Points on a hilly landscape, in no order, each with its height.
From any point a ball rolls to the lowest of the 4 points nearest to it. It stops when none of these is lower. Distance is the straight distance between rows; heights are no part of it.
Sura: [110 149 139 101  96 135 151 129 111]  (h 556)
Koz: [137 177 140 146  62 124 148 145 128]  (h 365)
pom: [186 106 129 102 166  60 146 114 108]  (h 498)
sase: [131 173 147 133  77 152 147 153 123]  (h 327)
nuf: [142 113 182 155 123 167 131  86 120]  (h 291)
nobit: [124 123 134 125  48  98 139 135  91]  (h 348)
sebev: [ 80  92  99 121 171 137 158 157 158]  (h 356)
kulap: [148  95 128 135  83  84 123 128  74]  (h 360)
Mik: [ 65 118 111 150 122 167 137 159 158]  (h 400)
vonan: [152 103 165 142 167 159 123 105 130]  (h 350)
fakog: [ 94 151 156 120  67 149 158 126  93]  (h 485)
ruz: [173 119  91 104  55 117  64 119 144]  (h 203)
Sav: [ 81  88 114 138 171 143 133 141 132]  (h 414)
tobok: [ 93 124 122 109 140 163 134 143 120]  (h 424)
Vubu: [141 154 120  90 144 138 138 158 158]  (h 474)
Pok: [170 129  76 149  65 111  81 117 141]  (h 148)
tuku: [165 197 113 151 117 105 116 132 127]  (h 210)
rav: [165 155 110 126  82  86 130 139 156]  (h 526)
nera: [167  98 167 166  85 131 148 104  92]  (h 578)
fidon: [112 170  44 136  85  72 119  91 121]  (h 129)
siba: [117 208  85 127 134  90 111 112 104]  (h 136)
Deneb: [ 98  72 183 106 146 143 100 109 173]  (h 271)
damu: [142 112 118  75 206 112 141 135 118]  (h 407)
vaf: [170  93 169 102 166 155 136 110 166]  (h 123)
Depo: [ 74 101 131 153 154 157 106 114 114]  (h 428)
Lomop: [172 191  96 131 138 103 125 126 142]  (h 216)
Lel: [103  90 151 191 172 124 114 125 183]  (h 475)
Zomur: [130 113 164 165  75 127 145  96  71]  (h 547)
vomul: [133 198 126 157  97 156 135 148 112]  (h 279)
vibad: [114 133 141  97 134 125 153 120  98]  (h 687)
lanib: [146 122 163 133 130 125 143 100  84]  (h 510)
suri: [156 162  90 121 182 137 116 182 155]  (h 294)
kogas: [129  83 123 133 201 146 126 127 125]  (h 689)
feb: [146 121 111 115  57  86 122 139 140]  (h 328)
Vidi: [ 32 104 120 171 138 137 136 127 156]  (h 397)
Fus: [107 111 105  86 163 139 140 158 139]  (h 97)
metak: [161 142  58 162  93  90  81 103 124]  (h 76)
Non: [154 104 114  89 117  54 132 131 117]  (h 586)
mudet: [104 136 158 130 118 147 143 102  77]  (h 174)
Bef: [ 59  90 114 159 175 123 148 124 151]  (h 388)
dofas: [ 98  92 149 185 163 145  94 122 156]  (h 452)
pezo: [150 109 139 112 183 131 137 118 103]  (h 541)
zup: [117  79 175 161 152 150  92 125 185]  (h 369)
dizo: [ 87 166 138 156  88 199 128 149 119]  (h 427)
gub: [150 193 106 172  90  97 119 123 110]  (h 253)
sutom: [171 171 111  98 134 108 131 148 165]  (h 396)
zado: [153 101 178 128 129 164 140  96 149]  (h 191)
pob: [177 108 137  97 195 106 144 117 112]  (h 426)
Gabas: [ 93 144 130 118 109 186 137 151 133]  (h 413)
Vok: [150 148  99  85 167 130 134 171 173]  (h 359)
sev: [142 185  96 138 164 140 116 168 129]  (h 273)
limaf: [129  98 178 148 133 172 102 110 164]  (h 306)
nako: [ 81 131 144 126 122 166 127 107  89]  (h 402)
zes: [124 136 105 144 151 163 141 183 163]  (h 322)
nef: [127  97 205 109 105 160 127  81 160]  (h 240)
niti: [162  93 131 121 102  75 126 121  88]  (h 431)
sozol: [142 182 108 145 140 153 117 163 120]  (h 263)
favo: [164  96  98  95  72  75  95 134 152]  (h 90)
Kufi: [120  94 148 157 176 164 110 117 130]  (h 550)
bamo: [132 113 145 139 101 113 151 106  79]  (h 473)
Meb: [134 113 118 111  61  85 112 136 111]  (h 272)
pame: [145 123 131  91 150  94 151 118 105]  (h 529)
muv: [137 128 130  95 110  90 154 130 114]  (h 788)
zed: [108 117 152 158 143 169 105 100 108]  (h 462)
Nopub: [147 163 134  99 126 140 138 154 148]  (h 570)
biko: [144 120 130  78 175 110 147 129 111]  (h 147)
seper: [156 147 116  68 151 106 139 150 163]  (h 479)
Dum: [134 189  69 135 130  77 122 103 125]  (h 146)
Lilis: [ 54 112 130 147 131 163 116 128 120]  (h 404)
sato: [ 71  93 127 180 169 134 113 114 138]  (h 405)
Ped: [107 133 127  90 146 149 145 147 132]  (h 454)

For each start below, name the point where the ball stops.
Nopub: metak
Depo: Fus
muv: biko
Sav: Fus

Call two points neighbours if one is among the 4 nearest of the other. Go from one point of each pair to the other, from neighbour to neighbour, staying as low as possible. Name the highest point that can't be avoided.
metak / zado: dofas
biko / zado: pezo
mudet / Fus: Lilis
